A landscape with many peaks, sampled at points; each row gives a point and its height.
From any point a climber steps to the highest of the 2 points nearest to it. It stops when none of these is higher. Distance is the straight distance between rows; heights are no part of it.
leba: [  1 -12 -12  -1 -13 -22   2  -7   6 -16   8  19  -1  10 -11   8   2  -5
  -6   3  21   8 -29  21 -22 -15  13   9  11   4  -5   6  -8 -10  -8  -5
  -2 -23  12 -18  19 -10  11  -3   3  14   7   3]  height 17.0
fis: [ 17   2  -5 -26  -6 -35 -10  22  -4  -8  10 -25  -7 -16 -14 -17 -10   4
  28  -3   9 -15 -16  24   6   9 -27  19  -8  22   2 -18 -11  -5 -15   9
   0  -6 -10 -24  -7   1   1   1   2   0 -12  22]  height 11.5
vuni: [  1   3  -7  12  15  29   1 -17  30   7 -10   7  10  25  11   0  -1  -2
 -21   4  -9   7   6  -8  -7 -18   8 -35 -12   8   9  -6  -2  -3  25   4
 -13   4  -3  -8  -5   8 -10  15   8  20   7 -26]  height 39.2
musu: [ -6  32 -23  15   2   6   1 -11   2  -3   0  26   2  13   4  -5  15   8
 -20  18   3   9   4  17 -24  -5  -1  -4  10 -20  10 -27  -3 -15   3 -23
  -6 -27   6  -2  -3   5  -6   0  17  33   3 -13]  height 56.2
tesan: [ -9 -18   1   5  -9  -3  -7  -5 -16  28  22 -25  10 -14 -30 -16   9   1
   2 -16   6  16  38 -27   2   6  -1  -3  -7   5 -17  -2  -3   0   1   2
  12  29   5  45  11  -8   8  24   6 -10   6   8]  height 26.9
nidi: [  5  -9  -1 -17  25  26   4  -1  38 -17 -19  13 -18  -6   9  24  -3 -33
  -8 -12 -11 -23  -3   8 -21  13   5  -7  -3   9 -11  25  -3  11   2   9
 -22 -33  -6 -14   9  -9   6  18 -15   6  -7 -18]  height 12.1
nerum: [ -2   4  -4  15   2   6 -11 -14 -19  27  -7   2  14  19   5   1  11  18
 -13  13 -23  12  29 -14  10  -9 -11 -22  -6   5 -18 -18   2   5  11 -27
  16  13 -22  14 -10  10 -10  -3   5  10  20  -9]  height 31.4
Kubuk: [  6  23  17   1  -9   5  11  13 -29  28  11   0 -14   9  21 -17  -8  23
   4   3  10   9   1   1  23  -1   7  11  20 -18   0 -16  12  12 -14 -11
  15  30  -4   8  -9  -7   4 -18 -10 -19   1   1]  height 45.1
vufo: [ -2 -14  -9  -2   2  29  14   4 -19   9 -27  15  12  26  14  -7   2  -5
  -8  13  -9   8   9 -10  25   0  -5 -21  11 -13 -10 -10   4   8  10  -1
   8  13  -5   1   5 -11  -2   5  -4 -11   0 -35]  height 48.9
vuv: [  6 -14  -6   2  11  26   2   1  -5  15 -22  19  16  24  12  -6   7 -12
  -7  16 -12   2  21  -5  16  -8  -6 -34   6   2 -17  -1  -4   6  15 -12
   4   0 -13   0   1 -23  -4   7  -2   2  17 -42]  height 57.2
tole: [-16  -3   2 -15   0   2  11  -2   2 -14  -8 -17  10 -15   3   2 -15  18
   9  -2 -16   1 -18  -1  15  -6  14  -3 -21 -19  30  -6  16   0  15  28
 -10  31  11   7 -28  36   8 -26   0 -13 -30  29]  height 59.7
Sena: [ -4   3  -2  -4 -16  21  34  14 -30  12 -23   5  -2  21  23 -12   0   7
  -6  10  14   4  -3  -7  37  18   0  -9  20 -27  -2 -16  18  19  -8   4
  11  24 -12   3   5  -9   5 -10  -7 -12 -16 -23]  height 39.6
gegit: [ 12   0  -2   1  14 -13   1   8   6   7   7  23  -9  -2  10   8  16 -18
   1   6  -1 -29  -4   3  -4  13   3  29  -5   1 -14   7 -10   4 -19 -24
 -12 -37 -28  -8  -7 -13   3  -2  12  15  15  -2]  height 25.6
Vod: [  3 -13  -3  -2  10  28   8  -2   0  13 -20  25   9  29   8   4   8  -4
 -30   7  -7  17  11   8   1  -8   5 -38  10   6 -18 -11  -3 -14  19  -7
   0 -15 -14  -6   7 -21  -2  13   6  12   9 -48]  height 73.4
giloz: [  6 -14   6   1   0 -22  -4  -6  -2 -20   6 -27   8 -24 -32  -7  -7  -4
  23 -36  10   1  -5  -1  -1 -14  -7  -7  -9  22   8  28  -4   2  10  17
   4  20  12  20  -5  10  -6   2 -14 -15 -12  18]  height 14.4
Zis: [  7 -20  -5  25   6  20  -9 -14  -3  17  -4  -7  16  14  -7  -1   2 -11
 -10 -16 -16  12  35 -21   5  -8   9 -23  -3  35 -21  12  -4  11  13 -14
  11  18  -1  29   9   2 -11  23   1   3   6 -25]  height 41.1
Noduf: [ -4  25 -14  -3 -13   8   6   2  -2  15   7  44 -15   3   9  -3  13   7
 -24   4  27  -8 -25  26  -6   9   0  25  18 -24   6 -11   7  -9 -20 -24
  -3 -13   1 -17 -12   8   2  -6  12  22  -6  -9]  height 55.8
Pasod: [  9 -19 -10  -8  20  19  16   7  22 -18 -24   9 -17 -12  10   8  -3 -28
 -17 -15   3   1   0   4  -8  10   9  -1  -2  12 -10  33  -6   4   0  11
 -23 -13  -1  -4  26  -5   4  10 -17 -10 -10 -15]  height 8.3
fupo: [  0  -5  -6   9  18  23   5  -5  30 -15 -25  -5   1 -11  15   1 -10  -7
 -10 -16 -15   6   9  -6  -6  -7   7 -15 -10  16   8  21   4  -1  13  16
 -19   6  14  -2  12   9 -18  12  -9  -5  -9  -9]  height 29.1
fel: [ -1  -3  22  -7 -22 -11   6  23 -25  44  25  -7 -20  -1  -9 -22   2  28
  -1 -16   5  16  23  -5  20   9  -9  18  23  -4 -10 -13  12  -1 -15 -10
  36  28   0  12  -2  -7   7   4  -9 -34   0   5]  height 22.0
Ladi: [  4  33  -5  20  18   7 -21  -8  14   8   0  12  -6   7  24  -4   8   2
  -9  24 -22  -7  22   2  -7  -3  -1  -2  -8  -4  -1 -18   0   1   0 -29
 -11 -23 -19  -5 -11   3  -5  -2  15  19  20 -11]  height 44.5
nari: [  7   2   6  14 -15 -33  -2  -3  -4  -5  28  -2 -14 -13 -22  13  17  -5
  -5  14  17  -9  -4  13  -6   2 -14  17  -2  -3  -9  -3  -7  -4 -12 -30
  10 -34   1 -19   7 -16  -4   1  21  23  32   3]  height 14.3
kom: [  0  -8   1  -5  31  20  -5  -4  40 -13  -9   3  -6  -3  13  20   1 -30
   7  -6 -27 -38  -3   5 -16   8   5  -6 -15  12   3  18  -1  13   7   2
 -16 -33  -4  -3  -6 -12  -1   6 -10  17   4 -12]  height 14.8
mufof: [ -5   4  10 -16   0 -10  -3   8 -12   2   5 -18   8 -18  -4  -4 -12  20
  16  -5 -14  -4 -17  -2  13 -16  -1  10 -15  -6  15  -1  12  -9   4  18
  -5  24  -4   1 -27  21   8 -25  -1 -29 -13  28]  height 64.9
Gadil: [ -1 -17   3  -6 -10  33  27   5 -33   2 -41   8   6  27  10   3  -2 -13
 -13   7  -2  16   7  -7  30   4   6 -26  13 -18 -11  -7   7  11  14  13
  12  22   5  -1  11  -7   0  11  -7 -29 -19 -33]  height 43.7
ruf: [ 14 -10  -5 -14 -14 -43  -8   8   0 -20  18 -25 -14  -6 -22 -10  -5  -2
  21  10  18  -6 -21  27   6  19 -31  13  -3  17  -4 -17 -13  -6 -12  -3
   8 -22   0 -22   5  -8   0   6   3   9  -3  23]  height 12.2
Rek: [  5  -5   0  12 -19 -26   4  -5  -3 -11  23  20  -5   9 -19  12  13  -9
  -8  13  22  10  -5  14 -20  -4   3  14  10   0  -5   2  -7  -5 -10 -24
   5 -39  12 -14  13 -18   7   3  11  23  26  -4]  height 15.6
zatak: [ -6 -19   4  24  -4 -30 -10 -30   7 -39   4 -19  -4 -15 -20  18  -2   3
  -3 -30  12  25 -13  -6  -6  -6   3  -4  -3  23  -5  29   9 -16   0   5
   4 -15   8   3  15  -1  -1  11  -2  -6   5   8]  height 19.1
Ren: [ 18 -11 -13   7  14   7  -2  14   0  17 -12   5  10   0  13  -6   7 -16
  19  15 -17  -2  35 -17  19  12   0   3  -1   7 -19  11 -10  22  -9 -20
   2  -3 -21  16  13 -28   5   2  -8  -5  25 -30]  height 6.0
fiz: [-19  16   6 -29   2  39 -10  -9  24 -11 -27   4  11  -5  14  13 -23  -6
  12  26 -19 -17  -8 -17  -9   9  -3 -30 -19 -15  16  10  19  25  11   9
 -22   3  19 -28 -14   7   8  -3 -12  -1 -16   2]  height 47.6
Bunag: [  3 -27  -2 -10 -20 -33   0   3  -5 -10   9  -1   0   7 -24  -1  -6   0
   1  -3  23  10 -29  18  -8 -11  -4  11   7   6  -6   5 -13 -11  -8   0
  10 -13  20 -15  16  -4   5  -4  -1   1   2   7]  height 18.3
kepeg: [ 18  -2  -7 -34  -1 -11 -15  30   8  -5  -6 -13  -6 -20   1 -11 -12  -9
  40  -3   5 -22 -22  18  17  17 -11  27 -16  25   6  -8  -8  -2 -19  18
 -11  -4 -19 -20 -24  -4   9   8   0   1 -18  18]  height 10.6
dazu: [ -8 -12  -3  22 -10  -3  -4 -16 -10  10  18 -14   8   0 -26   2   7   1
  -6 -12  10  22  31 -24  -8   0  -1 -12   0  11 -13  -5 -11   3   3   0
  13  15  12  36  24 -10  -1  19   3  17  13  -2]  height 29.5
puzas: [  5  31  29  -1 -10   5  10  13 -18  16   8 -12  -2   2  14 -14 -26  21
  16   3  -4 -15 -13  -3  20 -13   7  13  13 -24  20  -4  20  13  -7  12
   8  28   3   3 -21   2   4 -37  -4 -30 -16  27]  height 49.6
ture: [  4 -15  -7  13   8 -12  12  13 -10  10  16  15   5   1 -11   1  14 -12
   1  -2   6  16  23 -12  -4   8  15   5   5  14 -12   3 -19   0 -10 -16
   3 -13   4  13  22 -16   9   8   0  12  17 -21]  height 27.4
pinaz: [ 14  36  24   3  -5  14   1  10 -25  26  17   3 -11   4  15 -14 -17  12
  13   7   3 -15   0   2  15  -6   3  15  16 -23  12 -10   7  16  -9 -10
   2  23   4   6 -18  -7  -3 -34  -9 -13   5  12]  height 47.3
Rumu: [ -6   7  -1 -26   7  33  -4   3  20  -4 -15  33   5  15  14  11 -15 -19
   2  27   0 -17   4  -7 -18  24  -7 -14  10 -20  -8   9   3  20   1   4
 -19 -24  -4 -35   1  -2   9  18 -13  -6  -7 -23]  height 38.2
Baz: [  3  -2  -8  30  10  -8  -1 -16  16 -13  10  -7   7   0  -7   6   2   0
  -4 -12  -2  12  13 -12 -15 -10  13  -9  -1  15  -2  11  -9   4   4   0
  -3  -7  12  12  28   0  -7   8  -8  15   5 -11]  height 29.0
negi: [ -9   4  17  -2 -22   3  11   4 -35  45  13 -14 -10   4  -4 -16   9  25
   3 -10   9  21  29  -8  21   5  -8   1  22   2 -28 -21  14  -4 -17 -17
  39  32 -13  22  -4 -13   1   6  -9 -20  10   5]  height 23.1
niluk: [  2  -1 -10 -12   6   6  -2   8  17 -12 -10  37  -2   0   8  15  17 -19
  -8  10  11 -37 -26  14 -22  20  -6  14  11 -12  -4   2 -14  -4 -17   4
 -11 -30 -21 -26 -17  -3   2   8   5  25  -6   9]  height 60.0
Duf: [ 10  17  19 -11  -5 -26 -22   6  -7   3  26 -31  -2 -23 -22   1   2  12
  14  -8  -5 -16  -1   5   0 -16 -21   2 -18  15   7  -8  -6 -13   8  19
   0   9 -11 -10 -19  12  -8 -17   9  -7  10  38]  height 66.3
vifun: [ 12 -19  10   3   6 -13  -2   5 -10   2  12 -33   9 -32 -34 -14  -2 -18
  24 -31   0  -6  16 -11  -4   0  -6   0 -17  31   3  41   0   5   2   8
   9  19   2  35  -6   2  -1   9 -15 -30  -8  18]  height 12.6
Fepiz: [  1  -3  -4   2  15  36  -1  -7  23   0 -18   4   3  14  18  -2  -4 -14
 -19   3 -11   9   6  -9   0  -8   7 -26  -6   8  -1   8   3   1  16  11
 -17   6   9  -8   8  -2  -9  18  -3  -4   0 -31]  height 34.4
dal: [  6  -5  -3 -11  17  25  -3   7  29   1 -11  28  -5  17  20   6  -2 -28
  -3  20  -6 -14  15  -3  -9  19   2 -10   8  -7 -14   6  -7  11   6  -3
 -16 -36 -13 -13   8 -19   9  20  -4   6   8 -32]  height 32.9
Sedit: [  7 -11 -15 -19  -3   5   4   5  19 -24 -18  31  -5   0  -3  18   9 -14
  -4   2  21 -21 -36  20 -21   6   3   3  12  -2  -9   2 -22  -5 -17  22
 -12 -22  -8 -31  -2  -7  10  14  -2  23 -13  12]  height 53.1
fudeb: [  2  -3   1  -3 -17 -39 -14  -8  -2 -17  21 -19  -7  -6 -20   1   7  -4
   1  15  18  -5 -26  25 -10   4 -19   8  -3   4  -3  -9  -4 -15  -8 -16
  10 -25   8 -25   0  -8  -6  -1  16  18  16  21]  height 13.1
pok: [ 15 -18 -16 -14  -5 -14   0   1  15 -26 -10   9  -7   3  -6   7   0 -12
  16  -1  24 -13 -42  29  -8   2   7   6   4  18  -8  -1 -18  -2 -19  12
  -7 -21   1 -28   1 -13   8  16  -3  25  -9  15]  height 48.0
peluf: [ 14 -15  -4  26  16  16   1  -3  12   0 -12 -15  14  -8   5  -3  -6 -15
  -4 -19 -20   9  28 -20  -2  -2  12  -8  -5  33  -8  31  -5   9   5  -3
  -1   8   4  24  19   0 -22  26  -4 -11   2 -12]  height 53.3
nez: [  2   0   3  -2 -25   3  32  20 -30  31  -8   6 -10  14  25 -16   2  19
  -5   4  27  17  -4   1  39  13   9   0  23 -16  -6 -18  15  10 -19  -9
  19  30  -9   9  -3  -9  13  -9 -15 -16 -14 -15]  height 42.2
pib: [-15  10 -12   9 -12 -17   0 -19   2 -10  12   0   6  14  -6   6   5  18
  -4   4  13  22  -9  -1 -15 -19  10  -5  -3 -18  19 -15  -4 -10  12   4
   4   6  24  12  10  18  -3  -4  -3  10  -1  13]  height 29.4
gil: [  4  -5 -11  -1  14   6   2  11  16   1  -2  38  -6  10  17   2  10 -23
  -5  13  -2 -19   8   0  -7  19   5  13   8  -8  -9   4 -12   2  -5 -13
 -12 -36 -18  -4   4 -13  11   4   6  14   8 -17]  height 28.7
pazin: [-16   1  11  -7 -17 -24  23  18 -22  15   7 -11  -4  -6   7 -13 -10  25
  -7  -4  12   4 -21   6  10  -6   4  20   9 -23  19 -13  18  -9  -8   9
  18  20  11  -5 -13  25   9 -10   7 -24 -31   7]  height 34.0
Nago: [ 13   9  -8   6  10  18  -9  15   2  15 -17   2   6  -6  22  -5  -4  -4
  17  21 -20 -14  25 -18  14   1  -9   5  -3  -3  -5   4  -4  22  -1 -10
  -5   1 -21   4  10 -20   1  -9  -6  -7  21 -24]  height 4.2
bebar: [ -7   0 -11  11  17  -1  -2  -2  12  -6   7   3  10   4   5  -2   6  -2
  -2   4  -7  -2   6  -4 -12  -7  11  -2  -8   1  11  -2 -11  -4   8   0
 -13  -2  10   8   9  10  -1  -5  -1  12   1  -7]  height 26.1
gemol: [ 14 -18  -3   9  21  -5  -3   9  -4  13   8  -8   8  -8   0  -4   8 -18
  20   5 -17   2  30 -18   8  16  12  11  -8  15 -17  23 -10  16  -8 -16
   1   1  -9  27   9 -16   7   3  -7 -10  19 -17]  height 8.1
vezig: [ 15 -22   7   9  21 -10  -2   3  -5  10  15 -27   6 -23 -19  -6   3 -21
  23 -13  -9  -5  24 -15  -1  14   8  10 -14  23  -8  39  -4  12  -5  -6
   3   6  -3  35   2  -9   4   4 -11 -19   8  -1]  height 10.4
miv: [  1 -26 -12  -5  -4  10  22  19 -23  17 -10   5  10   0  -3 -11   1  -6
  -4 -15  11  37   3  -6  14   1  25   5  12   0 -15   1  -7  -5  -1   6
  13  24  16  24  17   0   2  21 -10 -30  -7 -13]  height 47.4
beli: [-18   5 -11 -15   4  15  -1 -18  17 -29 -11  18   6  -3   8  16   2  11
  -8   6  -9 -18 -23  17 -20  -5   5  -9  -1 -18  28 -13   0  -5  15  20
 -19   7  19 -20 -13  17   4 -10   1  23 -23  18]  height 56.4
nitut: [  7  -7  -9  39  -3   0  -4 -29   5  -5   7 -10   9   7 -19  13   0   4
 -17 -18  -1  25  29 -25 -10 -10   2 -20   2  25 -15   3  -4   6   4  -7
  10   0   3  21  32  -5  -9  26   1  23  10 -19]  height 33.4
Zubes: [-12  10   5 -28  11  40  -9 -10  29 -10 -20  12   6   2  17  12 -18 -20
   3  17 -12 -13  -1  -8 -20   9   3 -27  -7  -6   2  15  12  15  11  11
 -25 -10  13 -30  -6   1   7  14 -16  -3  -9 -15]  height 43.2
Soz: [  6  21  10   2  12 -14 -15   4  -3   5  11   2  -8 -11   9   5   9  -6
   7   4  -9 -28  -4   7  -9   1   0  28  -6   3  -8   1  -6  -6 -12 -15
  -9 -17 -22 -13 -12   0  -5 -17  14   6  19  12]  height 23.0
sote: [  7  22  22  10   0  -3 -26  -3  -5  24  26 -19   3  -3 -13   1 -12  16
  17   1 -23   5  27 -23   2  -3  -3   5 -15  -7   9  -8   2  -4  10  10
   5  26 -14  17 -12  19  -4 -16  -2 -19  19  39]  height 56.1
danor: [ 14  44  15  25  12   8 -27  -6  -1  12   7   8 -12   3  17  -3  -2   5
  13  16 -22 -14  26  -3  -1  -3  -1  14   1  -4  -4 -10  -1   5  -2 -22
  -8 -11 -12  -3 -14   0 -15 -24   4   7  29   5]  height 48.5
befet: [ -8  30 -22   5 -11   9  22  -2 -15  10   0  35  -7  17   9 -10  15  12
 -24   8  20  18 -11  24 -10   6   3   6  21 -24   9 -26  15 -15 -11 -19
   5 -19   7   0  -7   6  -2  -3   9  29  -2 -20]  height 52.3
losab: [  1   2   0  -2  27   3 -15  -8  31 -11   0  -6   1 -10  12  24  11 -20
  14   1 -34 -44 -10  10 -12   2   0   5 -28  16   8   4  -2  12   5  -9
 -18 -28 -18   1 -15  -5  -2  -7  -1  28   7   5]  height 16.7
Bom: [  7 -18 -13  17  14  13  14   6   3  -8 -13  -6   7 -14   3  -5  -2 -10
 -16 -23  -1  24  12  -8  -3  -2  14  -4   2  24 -11  28  -5   3   0   0
  -6  14   6  22  36  -3 -13  22 -10 -16  -6 -16]  height 74.2
Noso: [ -3 -24  10  28  -9 -23  -7 -22   0 -16  27 -15  -8  -8 -25  15  -1  -1
  -6 -15  20  24   0  -8 -12  -4   3   2   4  15  -9  24   1  -6  -3   3
  15 -12  18   8  25 -20   9  12  -5   2  19  -2]  height 21.7
nif: [-18  -9   8   0 -19  -2  -2   7 -26  39  16 -18  -4  -9 -22 -17  12  18
   0 -14   6  19  42 -20  13   5 -13   0   8   5 -23 -18   5 -10 -10  -8
  29  24  -9  34   3 -16   8  18  12 -14  14  10]  height 24.7
fupak: [  6  -7  12 -12 -19 -36  -2  23 -19  12  23 -20  -9 -13 -31 -15  -1  19
  -9 -11   6  -5  -7   9   5  -3 -35  22   5  -4  -1  -7  -3 -13 -10   5
  22   9  -1  -9   7   4  -7  -9   5 -19  -5  17]  height 20.2
lirut: [-14  17   3 -15   1  25   0   9   0  -4 -20   1   1  -8  18   4 -20   7
  13  17 -13 -23 -10 -10  11   6 -11   9   1 -25  11   5  15  12  -3   9
 -15  10  -8 -10  -6   0  10 -28  -4 -19  -7  10]  height 57.1
Vago: [  4 -15  -4 -21  -9  32  29  18 -21  -2 -35  11  -1  15  13  -2 -14 -18
  -5   8  11  16   2 -18  26  20   9  -6  12 -25  -9   9   2  14   4  17
  -7  16  14  -2  16  -6  -1  10 -16 -43 -19 -13]  height 38.5
tes: [  8  32  26  17   8  -7 -28  -2  -5  13  23  -8  -9  -5  -4   4   1   9
  13   6 -16  -9  25  -9  -3  -4  -2  15 -10  -2   2  -4  -4  -9   3  -6
  -4   2 -10   2 -16  13 -14 -23  11  -5  27  27]  height 52.4
Rad: [ -6  17  -1  -2  15  36  -8 -16  32   6 -11  14   9  25  24   0   0 -11
 -10  29  -8  -8   7  -8 -13  -6  -2 -36 -10  -8  11  -8   3   2  21  -1
 -22 -11 -10 -19 -19  -4  -1  16  11  20  10 -21]  height 44.3
nanoz: [  9  -2  -1   8  11 -15  -9 -26  24 -39  -5 -17   6 -14  -9  15   0  -5
  30 -25 -14 -23  -8   3  -5  -5   0  -3 -19  25  15  10  -1  13  20   8
 -10 -13  -3   1 -10  12 -16 -10  -3  30  -2  15]  height 19.5
nilab: [ 22 -12   0 -23  10 -14  -4  20   3   2  -1 -20  -5 -13  -8  -2   0 -23
  36  -5  -2 -26 -17   8  15  10  -5  25 -25  27  -8   9 -15   2 -21   2
  -9 -16 -28  -6 -18 -13   6   3   0   0   3   8]  height 9.2
luda: [  3  13  10 -19   4 -14 -18   5  -8  -4   7 -18   6 -21  -3  -2  -2   8
  19  -1  -8 -20 -16   9   0 -13  -7  13 -17  14   9  -6  -1 -12   0  11
 -12   8 -16 -13 -26  12  -1 -23   6  -2   0  28]  height 72.1
kogi: [ -3  -2  -5 -14  -6   8   0  12   7   5  -5  39  -8   3  15  -1   9  -3
 -12   9  22 -31 -27   8  -1  21  -9  25  15 -13  -4  10  -2  -4 -23  -3
 -12 -15 -17 -24 -15   2   4  -1   3  10  -9   6]  height 68.6
Lofug: [ -1  22  17 -13  -3  15  -5  10  -9   1  -7  -2   2 -10  13  -1 -26  13
  19   6 -11 -28 -21  -1  14  -7  -5  18   7 -15  11   5  15   2  -7  11
  -7  16 -15 -12 -22  -4   4 -39  -3 -20  -7  27]  height 53.0
bolot: [  1  -7  21  -3 -23 -22  -4  29 -20  31  32  -9 -20 -15 -28 -14   3  25
 -15 -20   4   1  18   3  11   3 -26  25  15  -5  -4  -6   3 -10 -10  -2
  34  14   0   8   7  -4   1  -2   5 -25   3  13]  height 21.0
vebe: [ -7  25 -10   7  17  23 -14  -8  25   4  -7  24   2  13  25  -4   6  -4
 -16  31 -12 -12  11   8 -19   3  -5 -17   0 -15   9 -18   0  -5   9 -19
 -15 -27 -12 -15 -18  -1  -2  12  18  24   9 -17]  height 49.5
sopi: [  1  17 -20   9  -1   1   4  -8  13 -14   4  37   1  13   3   8  10  -5
 -15  14   9   5  -5  24 -34  -7   9   2  20 -13   5 -14 -11 -10   0 -15
  -8 -36   4  -9  13 -11   7   4  12  28   4 -11]  height 51.7
tef: [-16  25 -23   3   3  10   1 -17  17 -15  -2  25   4  11  11   9   6  14
 -16  20  -3  -5 -10  19 -25 -10   4  -7   5 -27  26 -25  -3 -13  12  -4
 -14 -10  14 -13  -6  16  -3  -1  12  23 -14   7]  height 61.3
Doka: [-25   3  -6 -18   9  17   1  -2   4 -16 -12  12   5  -4  16   5  -5   4
  -1  14 -11 -20 -17   3  -2   6  -1   3  -4 -22  18  -4   9  -5   4  15
 -16   7   7 -13 -17  14   9 -17   3  -2 -17  13]  height 52.2
Mogor: [  2  -7  -7  18  10   4  -9  -8  -5  18   3   2  17  20  -2  -2  15  -1
 -13  10 -18  12  32 -17   2  -4  -1 -24  -7  21 -14 -10 -10   3   8 -22
  10   3 -10  19   2   1  -6   9   6  21  17 -24]  height 34.7
Sopu: [ 10  -8  -3  17   9 -18  -8 -26  20 -47 -17 -14   4 -20 -14  16 -13   3
  22 -33 -13   3   4  -3  -3 -12   4 -10 -11  22   8  22   0   7  22  11
  -6 -10   2   3   2  18 -16  -1  -5   8  -2  20]  height 21.5
rupe: [  1 -25   3 -13 -26 -43  -7   8 -11  -9  17 -20   0   0 -37 -11  -4   6
  -1   0  15   8 -22  17   3   1 -32  10   3  -3  -2  -4  -8 -14  -5   6
  24  -2  16  -6  11  -4   0  -5   3  -9  -4  17]  height 19.3
kemi: [  7 -25   1  15  -5 -22   8   2  -8  -1  21  -1  -2  -8 -25   9   3  -7
   3  -9  20  16   5  -7 -10  -3  11   6   4  13 -12  18 -15   3  -8  -6
  10 -12  17   7  28 -20  11   9  -7   4  15 -11]  height 24.3
bemum: [ -5  21  28  -5 -18 -25   4  10 -22  16  23 -22 -11  -8  -6  -8  -9  33
  -7 -10   2  -6 -11   6   8 -17  -8  15   4 -18  18 -18  15 -14  -3  12
  19  21  10  -9 -21  27  -5 -14   6 -27 -19  29]  height 32.8
Depo: [  4  -8  -7   9  17   4   4 -14  28 -41 -28  -3  -5 -22   4  10  -6  -3
   5 -26 -12  -6  -1   9 -11 -12   5  -8  -5  19   6  22   2   4  14  13
 -17 -10   5  -5  10   7 -12   1  -8   7 -12   3]  height 24.6
nuv: [-14  21   6   4 -13  17  25   7 -22   3 -24 -11  -3  18  31 -13  -8  14
  -7  19   2   2  -7  -9  28   8   4 -10  16 -30   9 -19  22  20  -5  14
  11  30  -8   2  -1   7   6 -20   9 -14 -26  -6]  height 37.3
lipi: [-21 -12  10   1 -27 -32 -16 -17   1 -13  23 -12  -3  14 -22  10   3  10
 -18  -7  21  28 -22  14 -15 -12  -3   0   0  -5  11   0   2 -22   4   8
  19  -6  34   2   7   1   3  -4   8   0  10  18]  height 26.7
nemez: [  2  -5 -11  12  12  -2   3   6 -12  13   6  16  10  15   2  -7  18 -10
  -4  10 -11  15  32 -11   4  10   3  -9   6  17 -18 -10 -13  -5  -9 -27
   7 -14 -12  14   9 -17   0   5   2  18  21 -28]  height 30.9
tebi: [ -6 -18   8  -1 -11 -30 -17 -24   6 -37   9 -22  -4  -5 -21   4  -4   5
   3 -30  17  18 -33   9  -3 -13   1  -7   1  25   2  15   4 -18   4  13
   6  -3  17  -7   3   4  -2   0  -2   1  -3  14]  height 17.1
paze: [ -8  17   2  15  -6   2   2 -11 -30  22  -2  -5   2  16   9  -5  13  27
 -15   6  -9  23  15 -14  12  -2  -5  -8   3  -8 -10 -31   9  -7   1 -17
  21  17 -15  17 -12  20 -12  -4   5   6   6   1]  height 28.9
Tatuf: [-17  -3   8 -14  -1  22  19  -4   8 -17 -24 -18   7  -3  15   3 -21   0
   1   9 -18  11 -11  -8  17   9  16 -19 -15 -22  22   1  16   8  14  32
  -9  33  29   7 -15  27   1 -15  -4 -22 -37  19]  height 55.3
guba: [  7   3  -2  -8  19  -1 -12 -12  20 -28  -2 -17   5 -16   0  17  10 -16
  31 -13 -20 -37 -20  11  -6   2  -1   6 -26  28  11   0  -2  13   7   5
 -17 -15 -14   4 -18  -2  -9  -5  -1  34  -3   9]  height 18.0
Giz: [  0   4  -4  -8 -12 -13   6  14  -7  19   7  27 -11   0   5 -10   3  10
 -15  -1  23 -12 -23  15   0   6  -7  33  10  -9   2  -1   1 -10 -20 -18
  -2  -5   0 -17  -5   7  -1 -10  10   9  -3  -1]  height 60.3
Ked: [-16  12   5 -23  -6  32   8  -9  18  -9 -33 -14  10   5  16   9 -27  -3
   5  22 -20   0  -7 -19  15   6   3 -30 -23 -23  22   2  20  23  14  21
 -12  25  25 -11 -10  15   0 -10  -2 -14 -25   9]  height 51.8
govik: [ -1   6  12   2   6 -21 -19  -1   0  11  24 -26   4 -21 -19   3   4  11
  12  -9  -7  -4  13 -11  -4  -8  -7   3 -25   6   8   6  -4  -6   8  12
  -4  19  -9  14  -9  19   3 -16  -1 -11   8  27]  height 60.9
rez: [  8 -11   3 -11  -7 -22 -12 -13   4 -43   0 -23   3 -15 -19 -10  -9  -2
  28 -30  14   5 -28  13   6 -18  -2  -7  -1  29   8  14   0   0  10  21
  -3  13  13  -3  -8   5 -10   3  -3   2 -16  14]  height 15.8
Motir: [-20  12   3   3 -26 -35   0 -12 -10   2  15 -12  -2   1 -12   4   6  27
  -4   5  22  17 -11   4  -6 -20  -8   4  -7 -32  22 -20   6 -12   9   5
  19  10  23   6  -4  23  -2  -4   9  -5  -4  24]  height 30.7
Gopok: [  3 -19 -17   6  -2  18  19   7 -15   5 -14  -1  10  -4  -4  -2   5  -5
 -22 -22   6  39   5  -3   5  -6  19  -5   7  16 -19   9  -5  -1   2   0
   6  25   8  30  36  -1  -6  27  -9 -19  -9 -22]  height 55.4
bof: [ -3   2   1   5  19 -16 -10  -1   5  -4  13  -8   6 -10   2   6  12  -7
   9   4 -12 -20   4   1 -11  -3   3  10 -19   7   4   6  -9   0   2  -7
 -13  -7  -8   5  -2   8   2 -16   3  10   9   5]  height 24.0
doduf: [  0 -27  -7 -17   3  20  28  21 -13   1 -22   5  -4  -2   9  -8 -11 -13
  -9  -8  12  23 -10  -4  14   6  21   6   5 -11  -3  17  -5  -4   4  20
  -5  22  18  11  11   2   3   8 -17 -43 -18   0]  height 41.2
Bako: [-13  18  16   7 -23 -24   0   3 -19  23  18 -21  -9 -10 -11  -6   3  33
  -9  -7  13  18   9  -7   2 -14 -10   8  -5 -27  14 -25   8 -10   4  13
  27  23   7  12  -7  25   2   5   9 -16  -6  26]  height 31.7
zer: [-20  14   3   0  -9   1  23  10 -19   9  -2   2 -10   8  27 -15  -5  17
  -8  10  13   5 -19   1  18   6  13  11  16 -29  17 -15  23  -2  -9   5
  10  20   1   0 -10  15  10 -13   9 -14 -23   0]  height 35.6
vup: [-18  -3  -5  12 -14 -21 -11 -25  11 -23  16  -3  -1  15 -11  13   5  13
 -17 -11  17  36 -21   6 -20 -17  14  -4   5   2   8   5   8 -18   3   4
   2  -8  23   4  20   4   4  -4  -2   6   7   7]  height 27.9
libi: [  0   0 -11 -11   3  30  13   6   1   5 -19  41   0  32  14  -1   2  -3
 -26  11   6  14   5   8  -2  16   0 -16  23 -11 -10 -19  -1 -16   3  -3
  -8 -27 -11 -11  11 -15   2  14   4  14  -1 -37]  height 58.4

For each start below, name the point where the climber stops.
vezig: Mogor
leba: nitut
lipi: lirut
losab: vebe
Soz: luda

Call two points neighbours if one is among the 2 nearest of the other. Go from one point of each pair to the other, from neighbour to neighbour, staying as high as possible. Name the lowest point that can't be avoided.
vebe / Mogor: dal
kogi / tef: befet
musu / lirut: Doka
luda / vebe: Ladi
Bom / Vod: Vago
